A landscape with many peaks, sampled at points; each row gives a point and its height.
From any point a climber steps to the highest of the 2 points nearest to it. It stops when none of these is higher. Distance is the straight distance between rows; heights are no part of it.
Pifod height 25.6: [101  65 133 145 135 128 151 130 143 105  89 162 150  96 112 112 123 149
 141 147 158  99]
tinut height 20.5: [185 160 163 121 151 137 163 133 158 131 150 102 177 157  96 166 154  82
 168  43 136 147]
dun height 47.0: [174  87  79 134 112 115 142 114  78 111  89 154 159 152 137 152  96 138
 133 123 146 158]
saru height 17.7: [152 148 120 161  82 131 103 123 137 100  58 122 102 103 138  62 151 129
 122 130 207  95]
Bupef height 32.6: [179 115 139 116 150 161 116 105 120 143 151 140 194 192  86 129 113 158
 137 132 118 145]
tedo height 19.9: [147  94 127 157 152 164 119  79  74 175 192 149 162 154 125 137  96 134
 133 128 145 146]
feton height 1.8: [ 91  90 131 114 179 125 153 126 140 140 120 138 134 116 121 180 123 130
 137 141  79 105]
zasup height 25.5: [ 84 122 189 153 178 136 129 136 173 101 185 119 143  81  88 134 158 135
 164 132 142 126]
ketun height 38.8: [145 102  99  75 181 111 140 112  92 145 138 144 167 154 155 213  86 148
 153 138  67 147]
kade height 51.3: [150 181  79  58 123 104  81 136  80 136 117 102  83 171 131 129  99 154
 100 171 105 148]
boseg height 3.5: [ 89  93 141 155 186 116 187 128 142 145 133 116 149 106 124 200 140  97
 156 103  76 106]
fel height 55.8: [174 226  97 104  81 111 100 154 142 123  84  84 118 153 150 116 145 115
 132  87 133 153]
baz height 33.0: [109 148 174 202 130 166 123 129 178  96 141 119 154  84 101 108 159 155
 175 103 192 134]
Lodu height 24.5: [ 79  57 145 106 163 166 127  97  97 126 173 179 168 120 141 136  69 181
 114 170  84 142]
Zano height 72.9: [170 193 142 104  80 121 139 161 166 131 105  97 106 142 136  86 149  87
 111  80 136 131]
gol height 31.5: [ 93  86 167  92 128 103 110 130 121 103 144 129  73  91 123  81 123 146
 105 202 159  85]
kabin height 25.8: [169  94 140  90 124 144 117 108 113 134 154 151 135 161  72  75 111 155
 107 169 153 154]
Dod height 9.5: [118 150 166 115 156 105 166 180 170 100 155 126 164 109 108 122 136 141
 138  90 122 136]
fid height 52.9: [107 102 125 115 164 105 156 131 118  75 143 147 199 110 150 189 101 147
 158 112 133 152]
lekad height 31.0: [ 63  69 187 140 151 114 122 119 115 128 173 132  82  69 136  80 121 136
 101 178 123 108]
raf height 55.5: [143 160 168  91 102 109 159 148 172 141 132  98  94 143 110 107 174  78
  97 101 110 118]
Dufa height 7.2: [167  92 110  55 126  98 127 129  84 147 124 147 118 171 144 135  90 137
 104 148  76 149]
tez height 24.0: [105 104 163 152 136 153 147 176 185 100  70 148 138 105  79  61 147 149
 121 119 115  85]
rakif height 61.6: [161 166 101  55 100  67 103 141  87 106 103  97  56 154 136 155 119 111
 122 143 124 152]
veru height 29.3: [ 87  81 112 137 111 122 123 109  84 175 161 137  96 129 195 107  81 124
  83 154  96 132]
manas height 26.7: [ 95  67 128  97 140 133 123  83  81 154 164 159 125 124 178 134  83 157
  97 172 115 143]
zefup height 33.6: [ 85 104 149  74 184  80 134 109 118 124 176  99  77  97 143 184 126 126
 142 161 115 121]
pob height 10.3: [181 109 109  95  91 114 131 112 104 167 106 144  89 165 120  97 131  94
 115 142 125 129]
tasi height 43.6: [ 99 158 145 152  91 143 116 156 136 155 169 116 114 125 166  39 119 125
  92 108 126 127]
pogu height 3.1: [ 95  73 103  96 145 107 140 137 121 119  94 148 124 106 149 158  98 148
 114 188  91 102]
milu height 37.3: [107 160 101 140  88 132 119 182 140 158 126 117 115 139 173  85 115 124
  86 117  80 106]
lesod height 28.1: [167 154 117  72 161 118 132 140 126 139 130 117 157 165 108 170 131 123
 144 123  73 139]
tofa height 33.7: [121 140 115 151  93 170  77 125 132 142 140 126 125 134 120  83 117 172
 110 161 158 116]
pek height 47.2: [193 168  78 127  78 155  95 129 117 131  33 139 113 183  83 126 147 138
 122 148 116 121]
sotol height 3.9: [109 136  91 192  98 152 114  91 115 149  88 119 103 116 143 168 147 109
 129 141 162 101]
vafa height 32.8: [ 80 121 108 122  93 135 105 142 117 144 131 152 123 131 173  88  92 150
  83 153  83 119]
loz height 4.2: [105  68  79 134 128 129 134 112  98 134  54 163 107 104 132 157 110 137
 129 188 129  97]
rerol height 53.9: [170 194  91 132 101 149 122 161 163 123  17 128 119 171  85 136 157 114
 137 122 104 107]
fogak height 20.9: [112 115 153 108 131 124 149 157 169 118  93 125  99 110  75  94 140 125
 128 156 118  81]
Kam height 22.7: [178 182 125 102 152 121 134 136 131 134 150 103 179 184 116 163 138 115
 149  82 116 164]
lovap height 35.0: [ 90 107 186 119 140 118 133 121 125 145 218 122  70 113 142  81 123 108
 100 141 112 117]
dubav height 2.5: [ 99 126 105 163 119 134 113 113 114 112 118 120 122 100 157 151 135 135
 141 133 171 126]
Zugog height 19.8: [123 175 119 106 150  96 104 146 158  77  89  90 111  99 117 180 149 148
 167 136 153 117]
fub height 22.1: [150  81 130 146 146 125 151 114 152  94  64 148 141 115  71 153 153 119
 164 134 168 106]
mosi height 27.9: [197 114 159 144 114 130 176 108 155 147 119 131 152 147 105 140 167  71
 147  51 148 123]
tinus height 7.1: [167 127  54 137  98 122 123  91  69 146  54 144 103 157 149 177 121 101
 121 138 107 135]
vituk height 27.2: [107 152 108  82 123  97 122 134  91 135 160 114 113 119 169 140 108 137
 105 149 119 143]
nofam height 45.8: [132 142 110 200 128 180 139  77 115 181 126 128 134 157 138 201 162  83
 143 115 113 116]
mitav height 59.7: [168 157 124 134 115 152 113 102 139 169 156 122 118 176 103 128 149 110
 123 128 132 125]
Lanif height 40.5: [125 138 124  68 159 151  91 129 110 124 178 146 139 153  98 129 109 192
 130 186 110 144]
vites height 74.4: [159 165 129 142 120 139 124  97 120 154 158 109 124 147 132 170 157  87
 123  99 160 145]
bukit height 30.6: [ 91 128 133 177 109 178 114 153 158 149 127 149 146 129 122  47 113 168
 110 145 113 111]
Kab height 28.3: [136  94 143  82 133 122 107 125 122 115 125 152 109 131  87  88 132 158
 115 184 147 111]
Gevas height 48.1: [ 88 131 133 227 130 164 132 121 146 163 150 132 132 126 140 113 131  96
 128  90  96 127]
sim height 31.2: [100 162 125  75 128  70 104 147  94 114 161  97  50 102 189 127 107 117
  93 148 138 119]
Zep height 28.5: [ 93  74 164 127 119 116 124 133 128  80 115 157 118  78 141  85 123 144
 116 164 168  95]
sedu height 17.6: [139  95 150 192 148 168 136  61 124 176 181 139 139 152 102 146 136 112
 140 125 151 119]
beliv height 36.6: [155 140 101 112 145 167 113 134 117 141 144 143 163 171  90 133 120 173
 135 174  95 136]
neruf height 39.7: [ 63 164 159 228 121 164 114 144 154 135 162 120 155 109 144  97 138 154
 145  92 124 123]
liben height 36.8: [101 142  99 154  99 147  82 130  95 123 158 136 149 124 166  95 102 177
 117 157 162 148]
Migez height 13.2: [125 168 162  92 106  98 123 162 168  85 131 111 135 101 138  93 132 134
 122  95 149 145]
Guk height 53.2: [162 169 108  82 112  84 117 133  95  95 127 114 135 144 147 136 115 127
 134 101 160 186]
sedob height 56.0: [125 138 106 149 148 144 141  97 119 180 162 116 144 136 152 196 129  89
 146  89 109 134]
Bika height 59.1: [ 88  93 149 180 130 146 161 116 132 172 151 131  81 121 138 123 137  82
 107 119  83 107]
kiko height 45.4: [135 148 104  79 139 140  93 126 114 163 165 111  87 161 111 125 109 155
  98 193  96 126]
Moke height 44.5: [124  84 143  71 191 126 159 122  99 120 170 140 181 115 148 187  90 142
 151 127 100 148]
niz height 39.3: [136 139 131 188  99 159 143  93 137 174 116 131 109 142 114 161 184  56
 127 105 118 102]
rapu height 21.4: [ 87 125 179 138 193 127 141 138 171 136 164 115 114 105  71 141 152 125
 136 141  87  87]
vug height 50.3: [143 187 123 143 152 164 132 147 187 129 110  97 156 141  76 166 165 120
 167 111 117 122]
Gan height 34.4: [ 45 180 147 204 130 149 102 141 148  98 152 113 153  73 170 122 122 165
 152 113 163 132]
tus height 15.1: [155 134 114 150  88 110 106 107 119 110 106 111  87 110 142 106 158 107
 127 128 224 126]
per height 28.4: [121 135  73 121 126 105 142 147 121 105  62 136 161 109 159 172 110 125
 142 110 104 139]
Pav height 20.3: [163 121 102 106 136 108 140 127 145  90  27 138 112 137  82 178 158 132
 160 135 165 119]
suba height 55.7: [145 103 112 118 112 111 137 147 113  88 101 154 189 124 135 115  90 174
 129 127 137 148]
lus height 30.7: [ 93 123 184 141 119 114 140 151 140 105 195 130 151  94 166  60 118 121
 120  76 135 164]
Zof height 66.4: [116  99 144 100 131 125 146 171 133  73 124 167 217  99 130 135  97 166
 131 128 109 150]
zuf height 12.4: [168 109 127 123 103  95 149 106 122 134 134 124  93 119 138 109 140  89
 121 119 163 127]
vuzu height 16.5: [130 181 131 110 117 105 116 146 166  95  96  92 108 109 124 125 157 128
 140 110 174 131]
Pelid height 23.8: [116 116 156 174 101 132 152 151 167 111 118 142 140  85 134  76 139 130
 128  91 161 133]
rarim height 46.9: [183 194  80 112  89 122 100 128 106 132  92 117 128 173 147 138 118 106
 131 111 125 174]
Zarid height 41.1: [126 128 179  91 152 132 145 133 133 147 217 118 111 129  93  80 133 133
 100 132 113 146]
Pevi height 5.6: [144 104  68 154 103 124 131 109 104 131  38 145 113 120 162 155 137 113
 127 150 141 105]
teped height 36.7: [ 76 132 162  96 137  70 114 160 138 117 138 110  61  87 165 102 130 116
  98 149 120  92]
Vune height 65.5: [164 209 109 105 119 136 120 161 189 104  66 101 126 150  96 148 160 130
 143 111 100 127]
Gub height 37.2: [131 152 162 152  98 132 132 146 156 143 198 117 134 125 135  54 128 104
 116  77 138 152]
vuf height 5.5: [208  81 132  55 149 101 143 108  62 133 113 141 130 185 122 163  91 120
 128 110  85 161]
zimom height 0.7: [ 94 134 126 149 141 104 138 120 135 113 142 102 121  95 147 165 155  98
 157  98 165 132]
Kuze height 42.5: [163 161  55 125  86 141  82 143  88 131  58 126 116 163 129 107 106 156
 112 172 131 114]
Kagog height 6.0: [113 112 161 142 169 120 172 146 179 117 137 120 174 105 109 168 148 108
 153  72  99 111]
Mevi height 20.4: [148 150 145 169  72 145 131 140 160 113  87 120 128 112 135  41 141 108
 101  86 190 123]
kunud height 15.2: [107  66 163 176 144 141 135  66 113 152 187 137  93 113 120 132 152  97
 134 134 159 119]
Kubug height 50.2: [163 142  98  46 131  78 111 145  71  79 117 124 108 146 139 159  89 140
 136 132 124 170]
fekul height 29.9: [ 71 147 167 166 155 141 116 121 142  98 196 110 143  73 144 117 137 139
 152 112 162 141]
nuni height 27.6: [ 96 134 143 193 128 139 140 157 183  99 101 114 170  72 139 108 147 147
 157  80 144 122]
devum height 49.4: [151 119 171 131 116 156 130 111 129 184 207 121 107 162  97  92 147 102
 117 112 116 124]
zifi height 24.2: [142 158  84 120 133  98 139 152 137  84  45 116 123 128 122 190 135 128
 167 109 131 128]
Laz height 22.4: [ 92  75 134 168 148 164 125  92  85 136 196 171 178 126 140 124  96 174
 121 145 120 152]
siz height 8.8: [182  97  77  85 102 119 126 111  84 153  65 159 107 179 131 125 103 120
  95 152 104 140]
molub height 30.0: [ 78 126 125  64 168  88 106 140 122  97 147 100  80  83 151 173 112 156
 127 197 113 109]
kib height 33.5: [174  89 163 181 115 150 164  79 132 168 126 137 121 144 108 140 167  54
 131  89 151 120]
reze height 39.6: [144 161 145 159 152 152 119 126 190 102 140 106 173 117  70 134 163 136
 173 115 178 133]
masol height 50.6: [100 129 145 169  97 140 137 129 133 184 153 114  70 132 150  77 127  90
  83 114 105 106]
kuf height 38.1: [ 96  82 148  90 181 104 132 117 105 100 183 145 123  93 149 164 125 135
 134 151 125 141]
laga height 44.1: [ 98 159 143 118 125 105 150 166 169 132 129  91  82 105 143 121 152  98
 108 118 110  96]
Bif height 33.4: [137 154  76  94 153 106 126 139 104 122 106 131 158 155 140 185  99 150
 143 118  87 148]
gat height 27.7: [110 118 134 195 105 176 137 161 172 141  89 153 163 126  98  52 144 140
 123 113  89 101]
vuvon height 40.8: [137 108  81 154  90 135 100  95  76 133 117 158 158 139 164 117 101 155
 117 144 171 159]
vem height 28.2: [197 105 109 140 128 158 139 109 108 134 106 155 196 180  81 133 128 143
 150 103 146 143]

Call two points neighbours if one is among the 2 nearest of the other. Go from one point of each pair to the other, from neighbour to neighbour, staying as high as possible. Name the lowest point that can't be avoided.
vites / rakif: kabin
Zano / Bif: vem
Zano / rakif: rarim
vites / gol: lekad
rakif / Guk: Kubug

For each start below, name the point where the climber stops.
gat: Zof
boseg: Bif
pogu: Vune
kabin: rakif
rapu: Bika
tinut: vites
sotol: Vune
Dufa: Vune
